Each row is a point on a tangle of strands that fork, close into loops and nearly touch. The rows are in no order.
In the rows, zero is written as 128.
Two points are linked if the straight distance between their rows is under 187.
K478: [168 128  61 123  90  77 180 172 178 159 118 121 111 143 106 134 177 138
 135 161 162 161 162 147 155 157 122 175 137 121 145 150 182  92  83 122
 136 106 140 137 163 110 114  96 110 117  77]
K234: [ 98 104 200 215 127 151 120 116 134 179 130 137 115  93 204 117 182 124
 119 157 145 145 125 161 133 144 128 148 151 137 130 148  70 137 125 115
  82 139 140 127  98  92 149 162 113 127 133]
K10: [148 136 131 140 156  95 118 167 148 133 126 101 211 125 160 116 102 134
  88  95 152  77 166 160 113 138 125 106 127 158 183 145 133 154 171 123
 118 173 105 130 129  95 108 125 139  87  84]
K592: [ 86 155 114  58 122 143  94 137 119 106  96 106 174 159 148 108  95 132
  74 108  76  80 109 157 103  91 129 110 115 128 131  76 186 175 161 124
 153 132 111 145  88 144  94  77 103 142 125]
K274: [171  90  84 158 100 127 166 105 124 171 166 168  46 140 104 109 132  92
 128 115 158  64 153 109 181 147 137 128 127  74 115 177 139 127 171  80
  80  89 159 116 106 117 151 154 110 135 132]
K414: [155 114 139 136 150 140 166 138 126 119  98  83 171  91 153  84 131 127
  70 109 130 110 128 147  71 176 102  97 147 122 170 135  99 104 116  90
  97 166 183 132 123 118 142 118  72 172 126]
K196: [ 96 140 164  79 114 179 141 107 149 123 101 141 117 119 134 165 116 127
 124 188 139 198  90 136  66  88 109 123 148 170  76 137 113 127 117 143
 140 142 130 132 119 151 137 101 145 172 156]
K63: [117 154 151 133 117  87  78 159 174 109 164 140 126 140 155 165 111 109
 164 155 102 147  82 137 197  89 123 120  80 132  77  87  86 125 123 139
 134 129 117 115  95 147 100 140 139 137 167]
K608: [206 167 163 144 113 108 102 100 104 148 179  84 132 114 160 118 102 168
 151  91 136  67 142 173 163 164  93 142 100 186 146 120  66 108 125 133
  82  98 145 145 183 128 133 177 135 129  86]
K299: [147 105 102 136 127 142 141 134 141 138  98 137  94 143  53  95 103 150
 154  88 121  49 151  88 112 125 131 122 119  92 129 122 163 133 186 103
  94 151 147 117 136 112 111 146 182 139 142]
K182: [ 64 135 188 105 137 121 102 112  70 144 140 173 110 141 171 142 104  97
  79  98 178 126 105 172 114  84 144 104 168 167  88  94 145 124 116 150
 185 159 106 118  98 120 116 114 119 131 164]
K431: [150 151 171 144 132  86 101 122 110 125 181 156  99 153 139  85 149 106
 147  70 134 127 140 162 164 111 145 123 113 169 120  81 129 108 122 153
 121 102 111 115 172  88 133 166 130 107 151]
K332: [103  74 112 194 132 163 181 167 123 124 106  91 150 147 125  64 143 161
 134 110 137  98 126 115  41 110 128 164 179  99 142 146 186 159 165 148
 106 162 129 115 168  94 136 113 169 117 108]
K928: [ 95 136 161  85  89 172 136 163 156 138 126 155 148 139 156 192 115  99
 130 174 133 141  90 155 102  76 122 119 109 152 101 159 113 163 143 132
 127 142 134 154 108 181 143  73 108 126 125]
K574: [134 110 109  99 115  90 101 166 125 121 111 109 152 132 109 177 145 120
 140 189 136 164  99 132 156 143 157 153 131 103 113 125 153  79  56 160
 197 135 111 135 105 152 103  69  87 113 101]
K887: [129  96 136 168 147  78 136 165  94  98 115 126 140 145 120 134 145  89
  77 116 177 138 158 137 157 173 160 124 155  58 184 148 141  79 106 139
 142 169 175  96  99 136 133  90  65 122 110]
K935: [166 165  63  99 147 116 115 141  90  95  95  93 135 137 103  83 122 177
 158 111  99 129 173  95 112 156  99 177 144 163 136 103 171 131 114 123
 143 108 116 138 199 123 109 135 167 103  96]
K96: [ 65  97 163 132 129 135 169 136 131 141 137 216 135 133 123 105 155 106
 114 102 169 165 139 133 130 109 167  82 152 126 139 153 169 156 135 169
 151 132 109  86 123 110 147 120 159  86 170]
K465: [182 189 129 102  39 137 165 161 181 127 171 131 103 155 124 183 130 147
 158 172 136 152 131 147 132 113  94 134  95 142  78 134 107 134 148  99
  60 113 163 139 146 145 138 102 117 165 123]
K464: [110 118 173 198 146 137 118 144 157 163 144 110 196  84 195 150 190 115
 144 149 131 171 113 141 150 160 143 150 114 157 152 150  47 132  99 129
 139 139 102 123 126 110 139 147 109  70  87]
K39: [119 144 168  90 118 168  88 125  79 169 135 147 128 125 111 160 131 128
 144 133 111  84 109 178 122 127 133 153  83 171 119 118 119 105  83 111
 195 115 110 172 128 157 147  74  77 110 116]
K811: [124  88  86 116  92 117 110  65 103 134 182 133 123 111 131 163  29 111
 110 101 120  52 115  84 151 112 139 100 105 135 103 151  91 132 164 142
 149 144 111 145  70 149 123 163 158 154 142]
K100: [120 101 125 145 136 131 105 122 107 133 126 158  77 170  69 132  87 133
 160 104 126  68 140  80 173 104 163 153 109  44 122 103 158 121 188 124
 126 121 126 124 121 143  85 161 161 102 133]
K660: [ 95  73 189 162 120 164 150 154 157 177 153 197  94 169  96 109 112  57
 140  97 178 145  99 150 130  88 140  93 129 135 108 131 123 128 151 140
 146 144 141  98 102  98 137 117 119 104 159]
K989: [164 163  83  89 124 105 129 176 129 131 113 135 152 147 105 160 141 130
 153 147 136 134 151 132 161 156 151 154 106 135 136 132 158  99 102 120
 162 122 101 136 161 150 113  90 111  68  85]
K503: [146 112 186 131  82 144  79 105  91 178 173 111 128 102 150 176  84 123
 157 115 125  84  68 152 130 113 126 131 104 203  82 137  75 117  94 140
 170 136 117 163 113 144 140 102 108 122 112]
K707: [ 96 138 131 116 148 110 103 132  96  91 126  81 129 145 169 156 153 156
 176 187 105 167 104  99 126 143 164 186 167  74 115 126 171  95  76 144
 175 131 132 128 123 165 110 108 108 147 124]
K493: [145  51  89 171 146 147 102 101 100 170 116 133 133  83 140  94  93 106
  66  68 126  22 117 134 131 165 129  94 122  98 167 160 102 133 141 118
 137 140 153 131  69 130 154 131  98 142 121]
K627: [120 109 126 133 157 125 147 150  82 127  62 114 137 116  95 111 166 180
  92 124 161 106 194 145 137 171 141 150 125 104 192 137 160 122 101  98
 157 123 114 137 135 144 149  85 123  92 102]
K752: [136 149 178 155 158 119 100  92  75 135 117 122 120  63 182 174 118 171
  74 177 162 120 157 154 139 148  91 166 103 137 137 147  35 139 139 128
  58 117 138 188 110 150 140 154 157 152 113]
K59: [ 32 133 162 170 144 125 125 133 145 126 126 176 135 164 191 124 170 105
 102 148 156 171 137 112 166 111 158 114 171  85 118 123 165 174 151 154
 134 132 104 105  97 114 112 164 164  96 143]
K805: [ 46 129 119 155 153 153 141 123 153 138  97 142 145 118 140 131 120 158
 111 155 133 147 120  95 118 129 151 129 170 100  93 162 154 203 151 141
 126 152  90 131 120 122 126 138 190 114 129]
K907: [146 129  92 172 150 104 111 123 157 124 114 121  96 118 131  80 151 138
 135 141 108 134 130 117 157 140 140 159 152  93 140  91 139 128 118 124
 114 121 127 123 122 112 115 162 162 156 133]
K60: [186 108 119 170  92 130 158  82 133 154 181 116  88 120 148 113 112 103
 126 125 148  81 138 131 142 160 109 115 116 121 125 167 105 129 168 107
  52 120 191 121 111  94 144 175 102 166 120]
K666: [158 169 147 143 164 157 116  74 104 100 127  64 135  99 126 125  87 170
 158 137  74 138 106  92 109 160 110 112 130 135 115 124  68 124 137 108
  83 133 140 141 143 140 149 176 151 168 149]
K352: [104 125 155 130 138 126  79 158 115 135 170 168 112 184 149 136 151  78
 177 117  78 167 107 114 177 105 192 149  89 117 118 103 132 124 118 141
 184  98 102  90 112 129 103 132  89  73 103]
K649: [103 105 126  61  97 143 103 138  78 158 143 141 115 141 100 164 105  87
 131 133 115  64  97 149 123  94 147 140  99 112 114 112 157  88  93 108
 203 123 133 149  72 165 136  60  51 145 124]
K269: [182 136 109 121 125  61 135 111 205 127 130 115 157 117  82 152  86 147
 137 120 193 139 124 129 164 146 119  97 125 190  98 127 140 110 122 150
 143 159  87 128 152 112  96 150 185 109 142]
K82: [119 132 126 154  91 107  74 124 120 140 177 125  96 170 101 135  66 160
 177 101 105  42 122 101 188  65 129 149  99  95 101  96 139 140 186 137
 117 118 105 145 112 133  79 160 183 137 129]
K282: [169 110 113 126 163 163 155 105 107 132  80 114  97 101  59  72 129 163
 138  96 136  82 160 114  79 157 101 119 134 128 146 113 129 110 152 104
 105 136 146 142 164 122 156 134 157 150 144]
K698: [163 153  61  78 121  95 103  93 106  95 128 148 136 138 132 133 117 138
  47 112  98 119 168 135 141 129 102  93 122 147 126 106 116 119 117 131
 118 111 124 115 118 140 125 152 123 151 141]
K210: [118  97 115 123 144 151 146 172 165 120  87 127 196  99 141 114 155 126
  84 142 107 134  90 140  86 146 118  99 126 115 168 160 102 120 105  91
 119 154 167 122  97 132 163  53  48 130 120]
K864: [ 94 130 118  81 106 151 144 151 118  96  89 166 113 157  98 138 140 108
  74 154 145 137 129 126 145  95 147 111 124  76 126 106 166 127 119 139
 170 122 124 100 100 170 136  97 121 150 164]
K454: [150 139 142 168 128  93 135 114 190 141 165  93 143 119  76 150  66 138
 195 141 167 119 116  93 135 131 134 131 134 134  92 142 138 130 166 152
 139 171 104 151 162 109  77 150 195 101 123]
K136: [ 70 153 156  56 123 145 122 150  84 115  66 140  68 170 107 105 123 118
  94 142 148 127 143 123 137  57 111 154 136  99  87  54 196 125 130 143
 155 110 150 131 121 153 151 110 147 175 177]
K619: [ 73 142 120  71 124 138 162 127  98 134  61 151  70 178  90  70 142 151
 104 116 163 113 179 150  93  82  82 163 142 138 100  90 196 131 130 134
 121 118 143 149 182 138 151 126 166 153 153]
K71: [109  52 118 173 155 163 178 150  98 163 100 158 127 142  52  98 142 152
 126  84 180  81 147 106 116 131 167 141 154  87 167 159 174 148 162 137
 172 125  80 108 152 132 135 102 165  63 106]
K291: [ 95 167 110  81 147 128 154 145 157  40  94  69 174 157 157 131 127 126
 134 166  67 188  96  78  91 122 123 109 163  66 123 117 164 163 153 126
 136 150 150 113 102 147  98 114 152 153 129]
K123: [161 106  85 119  78 131 111 127 172 136 157  82 137 112 130 131 111 119
 126 111  71 118  59 156 116 138 115 117 117 152 133 102 103  84  80 106
 129 123 147 116  95 118 128  95  60 156 113]
K824: [119 112  81 106  94 133 198 130 167 147 128 128 121 167 150  93 160 141
 120 141 127 171 122 146  80 109 104 138 194 130 117 162 174 151 118 125
 118 130 137 117 154 112 156  85 103 130 111]
K930: [173  76  77 144 118 177 112 128 160 152 137  93 174  86 124 113 123 156
 176  87  55  99  66 102  96 155 120 145 130 115 165 137 105  96  80 110
 136 114 131 127 136 103 128 114  72 121 105]
K239: [175 179 187 122 163 123 102 119  88 131 161 104 128 133 109 121 121 144
 179  66 126 105 135 148 113 120 127 129 101 187 120 103 115 119 138 129
 120 109 110 125 207 113 140 158 156 122 119]
K252: [109  76  93 136  96 133 166  86 123 127 171 195  58 149  88 140 131  76
 136 121 161 141 142  82 160 125 180  89 153  64 106 182 166 136 160 101
 133  88 137  93 115 122 147 162 125 125 157]
K816: [124  59 118 170 167 183 144 112  82 136 100 104 163 127 140  50 164 167
 161  65  97 119  90 104  40 102 133 141 157 124 174 124 135 143 150 124
 120 129 127 109 181  86 149 128 134 120 114]
K367: [102 112 222 162 156 139 122 168 120 168 156 135 100 177 141  87 119  91
 181  96 182 101 105 159 103 107 158 136 144 130 114  97 144 104 164 143
 133 159 151 124 133  87 112 125  99 113 130]
K316: [139 164 143 196 160 135 138 205 140  91 128 146 118 140  88 144 149  96
 203 131 153 135 168  84 175 158 165 160 100  55 166 110 150 130 173  81
  94 101 158 100 148 119 117 182 126  92 110]
K483: [105  76  87 134 109 115  94  73 101 151 180 187 101 126 132 150  78 114
  92  87 137 105 118  92 199 116 145  94 107 131  98 154  99 134 118 160
 163 103  98 111  79 144 117 191 160 110 151]
K908: [125 119 115 165  87 134 111 159 178 143 192 132 108 183 135 107 117 133
 202 105 106  82 103 128 144  72 152 171 106 116  84 116 139 168 175 129
  99 124 106 126 144 119 106 144 161 113 113]
K184: [101 112 143  85 116 170 115 148  98 132 120 133 147 137  73 174  67 105
 160 148 107  76 101  99 143 116 157 129  65  99 104 135 133 129 146 118
 193 146 105 142  74 193 114  89 110 101 133]
K865: [187 157 167 148  86  87  76 111 103 162 162 100  99 102 134 140  80 160
 143 111 133  50 123 192 159 131  96 173 101 146 140  99  89 119 108 130
  83 113 134 205 129 143 115 141 126 162  99]
K916: [170 149 134 100 128  69 135  86  75  89 136 159  60 114  88 209 120 105
 107 150 205 133 201 114 193 137 115 134 124 120 116 124 122 101 141 157
 106  91 148 149 140 161 123 161 165 149 150]
K21: [122 114 131 108 112 149 126  73 131 138 129 177  87  81  85 133  92 133
 112 118 100 161 105 105 122 106 101  76 109 179 107 119  75 114  96 121
 152 112 122 117 106 142 162 153 160 167 204]
K697: [ 96  87  91 141 150 157 157 127 120 174  81 139 154 103 146 123 173 187
  85 126 136 103 154 118 121 134 138 159 145 110 176 170 130 183 111 118
 181 136  68 155 119 148 155  81 119  78  81]
K555: [128 125 165 126 159  99 120 153 153 102  80 130 151  82 105 125 162 131
 101 141 128 181 148 141 151 149 122 104 101 171 167  90  74  81 100 128
 132 132 112 104 128 123 141 134 141 116 151]
K37: [123 178 101  96 136 116 123 150 202  60  97  66 141 164 161  86 119 115
 128 130  85 199  98 120  98 100  92 104 158 127 113  71 171 147 121 146
 108 126 147  89 140  92  73 140 147 158 142]
K128: [112 124 216 148 133 117 149 180 113 148 140 126  85 161 109 113 134 102
 199 118 208  91 145 137 131 126 136 194 134 102 123 127 186  99 151 130
 111 163 159 145 177 101 124  98 103 107  99]
K233: [153 153  78 113  81  99 124 110 159 140 124  71  91 151 133  84 124 151
 135  94 121  95 138 163  95 130  67 166 160 181  92  79 146 112 102 117
 105 117 172 156 167 107 102 125 109 164 105]
K40: [124 149 137  70 115 153 169  68  82 157 165 163 138 129 161 127 169 109
 152 104 109 163 117 147  87 100 116  87 145 199 107 189 136 185 139 156
 132 101 112 123 159 135 149 106 127 115 119]
K477: [154 138  84 128 130 114 146 156 205  53 143 116 166 134 133  80 137 107
 144 105  84 179 130 107 101 142 133  99 147 129 154 107 166 155 136 130
 109 125 137  67 129  84  93 151 149 109 119]
K629: [139  67 128 180 157  98 139 131 105 135  96 116 141 104 133 107 113  98
  65  99 161  82 148 162 126 175 121 113 151  77 181 156 129 106 141 113
 103 180 183 139  84 110 154  95  83 147 121]
K452: [112 108 157 150 146  99 134 134  97  80 125 137  83 142 114 106 140  98
 123 120 163 135 152 123 150 142 162 121 165  52 150 105 158  77 139 120
 122 138 190  92  97 121 144 137  81 169 160]
K22: [140 132 113 177 121  82 102 138 165 141 148 127 151 136 181 113 120 111
  72 127 141  97 128 146 164 137 138 133 136 118 137 127 129 143 145 133
 113 140 135 116  89  90 101 150 124 122 122]
K255: [113 126 126 159 143 109  78 157 140 153 114  80 194  78 210 158 157 156
  91 152 123 139 121 153 138 169 121 161 137 132 164 142  72 127  83 136
 161 153 118 141 127 126  91  98 104 115  76]
K334: [ 84 118 153 109 137 132  80  94  99 114 139 142 118 116 131 139  77  97
  95 100 103 129  79 129 129  83 137  69 121 157  92  89 104 112 129 146
 160 151 123 112  72 125 122 139 132 179 198]
K600: [202 158 115 113  80 121 182 123 184 131 168 122 132 131  79 163 145 137
 177 143 128 161 128 122 130 153 110 100  86 184 112 176 104 116 119 101
  92 123 122 137 166 146 141 125 137 114 113]
K468: [ 91 144 138 143 169 115 138 158 145 127 102  77 183 150 201  53 131 147
  86  88 131 118 142 163  67 114 108 123 173 154 167 117 157 159 157 116
  96 170 139 122 148  76 109 127 120 117 103]
K344: [140 133 143 155 123  96 158 107 125 106 132 167  90  95 111 172 144  97
  80 179 212 171 185 144 159 141 120 119 130 111 128 122 117 101 146 133
  67 123 168 126 110 112 149 166 152 164 166]
K41: [133 103 161 172 129 131  72 175 124 166 163 171 113 124 125 125 158  90
 175  98  80 135 111 134 184 145 146 133  86 102 158 115  74  89  95 114
 133 107 145 104 112 127 142 129  82  77 134]
K692: [133  70  89 146  95 110 190 145 138 166 122 125  86 131 113 145 165 116
 138 189 204 162 134 142 151 145 150 155 175  80 132 192 145  99  87 107
 150 123 145 132 118 109 173  96 102 134  98]
K812: [147 173 120 126 124 110 101 144 118 106 114  42 115 117 123 104 112 180
 170 113  94 114 130 131  98 150  81 195 145 135 139  68 141 106  95 118
 104 125 156 166 183 107  89 135 119 159  99]
K214: [156 173 121  90  61 123 130 166 175 102 160 138 126 162 131 168 108 132
  90 148 156 146 129 174 141  91  84 116  70 168  85 101  91 112 151 134
  97 115 140 150 126 144 111  89 159 162 151]
K630: [ 70 167 101  86 160 129  89 120 129 122  78 105 167 138 179 121 125 185
  63 155 108 143 128 139  98 103 117 145 170 132 112  96 167 164 118 156
 160 131  92 145 125 138  99 111 134 148 110]
K382: [139 110 172 163  97  96  74 118  78 183 176 121  76 141 130 135  62 142
 182  85 131  36 115 128 172 101 130 174 118 128 112 104 103 137 173 129
  99 142 131 188 107 128 109 152 147 127  94]
K730: [140 151 128  92 149 163 133 138  62 103 118 143 152 107  67 176 144 129
 146 158  76 125 147 117 147 173 139 109  66 109 168 152 116  98  96 102
 147 105 134 152 148 183 151 103  70 123 130]
K497: [ 78 146 128 121 137 125  89 141 122 120 154 130 123 154 193 145 201 118
 152 183  88 206  99 118 164 119 172 179 143 115  98 138 136 135  98 134
 162  95 103 109 121 139 115 136 106 124 124]
K361: [ 75 136 125 139 140 145 130 135 159 157  82  87 157 103 156 132 137 202
 114 191 133 135 114 119  92 108 119 178 161 137 103 133 150 186 125 156
 153 172  93 164 136 139 119 105 166 116 103]
K206: [100 156 174 109 164 139 125 103  84 152 153 178 134 122 168 141 153  90
  89 103 152 161 107 170 103  90 144  80 152 223 113 124 108 144 100 139
 163 127 102 117 155 115 147 109 110 111 136]
K12: [132 109 108 138 119 202 141 102 119 156 119  76 154 100 135  61 158 169
 171  91  50 136  87  97  40 134  99 150 158 151 143 144 110 149  94 115
 112  94 131 143 190 112 144 104  90 118 103]
K607: [178 108 118 126  81 120  87 110 106 153 160 115 138  92 135 169  78  93
 113 116 109  98  91 154 138 133 113  96  93 164 123 152  64  97  98 120
 152 142 144 135  83 152 143  98  76 172 137]
K637: [179 130  89 154 119 137 198  73 199 112 152 130 131 101 102 126 152 125
 152 168 113 203 136  92 132 159 109  78 108 157 118 156 108 149 130 115
  90 100 109  98 142 111 153 167 151 121 157]
K896: [106  77 170 168 121 129 171 173 131 166 108 135  74 150  89 122 165 114
 189 148 193 149 120 136 141 137 157 191 157  82 151 160 160  83 103 134
 134 132 172 148 128 125 161  78 109 121 119]
K801: [175 144 114 121  96 138 150 114 137 162 133  87 126 121 173 110 122 146
 104 108 139 112 147 179  69 158  75 133 169 180 125 136 102 121 114 107
  80 142 165 153 155 101 130 113  88 146 102]
K879: [134 124 166 134 167 122 158  99 152  87 161  98 155 137  99 171  84  94
 209 148 163 147 106  83  94 167 175 104 136 112 108 169 147 115 167 151
 127 168 118 117 143 112 126 138 150 103 117]
K987: [145 113 155 162 170 110  80 122 105 121 124 100 112  57 118 115 164 158
 181 120  84 149 126 128 176 170 119 171 121 130 190  98  88  82  43 138
 136  75 106 144 156 108 121 169 142 121 120]
K889: [128 165  52  42  71 119 138 142 186  81 148 139 136 179 131 142 141 118
 136 115  59 166 119 128 142  97 107 114 112 133  95 112 173 165 141 139
 126 100  98  98 110 135  81 114 143 116 134]
K964: [150  97 153 164 143 129  78  68  84 163 151 116  82  67 158 116 151 139
 148 111  94 123 101 141 161 151 130 146 147 149 147 108  75 103  78 133
 115  91 145 143 119 126 154 172 110 164 114]
K767: [123  98 113 165 147 132  87 127 121 139  74 108  68  96  92  83 179 168
 178 145  85 145  98  99 138 143 138 197 129  90 148  88 124  96  68 133
 145  89 110 140 125 143 130 146 155 142 143]
K821: [156 148  54 108 137  93 141 124 175  96 111 114 184 127 163  83 153 132
 118  93 111 189 142 116 110 149  97 118 159 191 151 115 122 135  98 135
 124 105 102  97 156  86 114 149 128 107 128]
K54: [159 167 129 104 140 111 147 175 165 102 102 131 206 121 143 185 118 140
  72 150 172 129 161 152 101 141 116 102 117 136 131 147 127 134 156 131
 113 173 123 136 121 144 110 109 133  93 118]
K434: [145 164  89 137 131  91  62 149 118 130 134  96 171 101 208 170 138 138
  53 142 104 112 136 173 157 150 115 155 123 119 143 117 104 132 122 136
 108 145 150 146 108 121 101 122  78 150  90]
K706: [131 164 160 106 173  92  85 122  89  97  75 103 188  69 125 168 126 130
  78 152 150 164 159 167 103 144 114 102 105 170 159  69  84  79 105 144
 147 141 126 166 128 141 125 102 127 127 125]
K139: [123 214 159 137 138  76  70 143 140  64 128 125 127 165 127 162 124 122
 148 173 100 151 154 112 186 105 153 136  98  87 120  87 127 119 160 144
 148 109 131 100 124 141  87 171 152 140 145]
K953: [158  99 145 106 164 141 143 108  94  73 134 137 158 135  77 130 116  95
 176 104 126 129 129  71 104 161 173  83 129  97 153 157 154 107 161 133
 131 149 125  99 128 147 126 129 134 108 128]
K826: [122  52 103 140 126 173 171 120 137 182 100 152 152  87 124 114 145 142
  84 151 132 127 115 130  80 131 129 112 145 128 164 196 104 134  94 115
 167 136 128 141 101 128 189  64  87 115 129]
K207: [108 159  93 122 126 121 141 117 189  79 114  79 128 133 148 169 113 151
 130 215 103 167 110  73 150 122 128 141 142  57  82 129 132 162 154 129
 100 135 121 105 105 140 100 149 160 163 135]
K18: [134 122 128  58  88 156 152 108 118 137 180 150 152 136 161 180 118 100
 166 141  92 120  95 116  81 119 140 117 121 160  93 203 140 177 159 124
 144 153 112 136 124 155 141  84 102 111 101]
K393: [ 80  94 128  82 122 161 154 158 114 158  88 212 126 133 102 103 152 131
  81 122 155 147 121 153 113  78 141 103 121 135 138 142 164 138 111 141
 192 115  91 120 104 144 152  84 132 118 160]
K933: [132 148 121 134 135 120  75 110  99 153 113 128 133  89 170 198 105 147
  69 176 147 113 154 145 140 131 134 152 115 134 128 135  85 144 148 148
 127 141 131 190  91 160 117 120 145 127 119]
K897: [145 112 126  82 111 127 138 103 163 101 112 111  95 103  81 149  91 122
 147 159 143 187  86 111  94 118 114 101 135 171  91 119 119  93  87 137
 171 153 136 129 115 149 124 125 144 174 181]
K67: [129 111  90  82  98 148 125  81  89 138 140 117 102 139  66 179  43 135
 161 121 129  40 116  65 151 100 138 131  99 123  80 140 135 135 144 130
 195 139  80 169 105 167 105 128 177 119 117]
K566: [ 93  78  74 117  68 125 130  63 135 144 180 177  65 139 135 137 110 106
  90 111 143 131 125 108 156  97 148 100 161 116  96 157 146 123 118 137
 135 101 113 107 101 109 129 177 157 173 181]
K297: [108 109 199 176 139 139 145 133 124 151 178 183 133 134 156 148 132  43
 125 112 171 147 140 156 139 138 139  69  93 146 133 175  85 134 168 131
 110 158 146 120 108 114 165 141  89 104 146]
K690: [127  67  98 144 125 178 204 102 171 168 125 157 117 121 102  89 149 133
 136 144 141 146 112 102  73 116 134 119 166 127 130 183 136 150 123 118
 125 120 114 116 140 110 173  99 127 117 128]
K845: [109 142 133 119  99 160 152 164 173 128 128 149  95 176 116  61 145 116
 165 108 106 128 121 137 116  93 104 144 116 139  99 104 161 161 153 129
  82 112 141 106 176 100 125 148 156 139 140]
K593: [ 73 136 153 138 172 144 110 145  96 142  92  90 149 132 177  76 145 178
  75 115 121 108 138 166  94 114 123 156 165 103 162  94 152 153 133 116
 128 158 139 158 129 112 140 113 112 152 116]
K678: [111 172 172 118 170 153  93 164  77  99 100  88 179  79 116 178 144 150
 131 175  84 136 143 155 131 172 109 139  84 128 164  93  96  80  82 118
 134 114 147 174 150 161 109 103  95 138 120]
K902: [136 167 145 117 168  95 124 101  78 104 115 125 183 112 164 210 129 127
  79 174 170 132 172 124 146 155 142 128 115 141 114 162 106 140 145 156
 134 143 111 151 151 157 112 151 150  86  91]
K90: [135 198  92  76 109  86  90 134 143  62 128 130 153 157 120 156 118 154
 102 133  71 148 154 116 160 104 114 111 114 131 121  76 140 139 131 150
 134 119 107 108 123 145  88 150 166 142 147]
K387: [118 133 146 157 156 152 136 205 145  91 102 148  95 162 100 100 151 102
 161 143 124 126 133  92 158 126 157 132 107  28 160 103 150 128 155 104
 109 125 169  83 100 136 127 146 114 127 159]
K127: [109 181 186 163 157  81 115 129 102 103 171 141 107 155 185 119 167  88
 144 130 161 191 188 136 151 132 166 129 126 149 111 102 165 128 130 140
 126 109 115 105 179  92 122 181 129 105 135]
K103: [168 142  99 143 114 122 189  58 144 107 149 140 117 120 129 137 121 107
  91 140 153 156 163 117 134 156  97  71 134 144 109 166 116 136 146 113
  51  94 162 103 130 114 159 179 136 160 161]
K531: [134 140  64 112 153 117 162 148 123  91 102 101 148 148 135  42 160 146
 135  58 111 167 169 129  66 134  84 141 177 182 160 108 165 123 100 121
 122  99 115 106 198 107 134 131 136  88  92]
K16: [ 94 147 111 101 131 181 166 101 118 145  61 136  98 126  80  86 130 177
 107 142 121 130 168 111  81 120  77 132 161 142 141 105 134 152 132 115
 103 118 129 152 149 146 155 140 147 154 163]
K965: [103 111 169 167 175 146 126 125 161 121 107 157 145  69  89 122 123 111
 114 140 116 169 104 102 126 132 131  73 124 139 138 128  65 116 128 126
 141 145  98 107  97 130 160 153 164 135 187]
K309: [134 200 144 127  88 161 159 154 163 117 158 146 102 161 158 127 157 128
 180 148 116 135 160 139 119 121 116 149  93 143 107 129 135 162 172  94
  42 113 145 123 168 122 143 147 124 135 129]
K810: [115 104 139 167 182 125 159 141  73 137 103 140 134 145 113 102 156 143
  87  91 193 102 199 121 148 159 165 143 158  68 171 150 154 135 153 115
 140 133 106 107 145 118 141 133 146  85  98]
K276: [169 108  98  94 116  92 142  98 170 113 167 147 127 145  63  90 135 100
 157  90 159 164 121 129 109 118 135  80 127 195 107 138 171 117 126 152
 147 117  88 100 167  99 109 147 163 117 152]
K601: [136 127  37  77  81 128 177 171 185 136 110 148 110 182 137  99 150 121
 100 126 110 129 139 135 131  97 115 131 141  92 127 148 193 162 132 131
 120 109 136  89 118 125 107  99 101 116 111]
K402: [163 177 104  97 160 129 141  85 136  78 119  74 194 112 143 156  93 153
 133 149  82 145 118  68  77 169 109  91 127 137 123 165 114 157 154 126
  95 144 119 139 140 139 126 150 140 125 116]
K567: [114 169 145  99  97 159 116 169 176 129 125 145  96 152 119 123 141 116
 148 161  60 167  80 132 162  59 111 118  62 147  79  93  87 131 105 108
 135 101 116 115 119 157 147 126 143 148 173]
K409: [161 123 109 106 154 160 124 130  86  86 127 148 162 125  86 126 124 121
 136  89  67  82 121 101 117 165 141  88  80 100 167 141 124 136 149 105
 123 111 121 115 119 159 142 131 110 117 135]
K461: [148 155 175 157 138 106  97  62  90 113 122  83  77  79 130 158 114 149
 153 167 127 133 127 121 143 150 117 162 132 124 125 116  85 119 118 132
  64 114 146 163 122 143 144 178 164 177 132]
K135: [127  83 132 147 166 133 110  92 121 157 123 174 191  91 161 111 105 105
  47  77 127  68 118 130 129 144 126  72  97 136 177 167  64 157 137 139
 142 152 104 112  89 129 131 132 109  94 127]

How many points has the smallest loop of links through each point below? Write none if it is on no loop.
K182 -> 9
K54 -> 6
K907 -> 9
K666 -> none
K291 -> none

A fork is a point with three links, a tip a point with one. Leave the first point through the second and follow the links. Name the first fork or tip that comes.
K660, K367 -> K41
K21, K965 -> K276
K291, K37 -> K414
K41, K352 -> K660
K503, K39 -> K103
K801, K233 -> K207
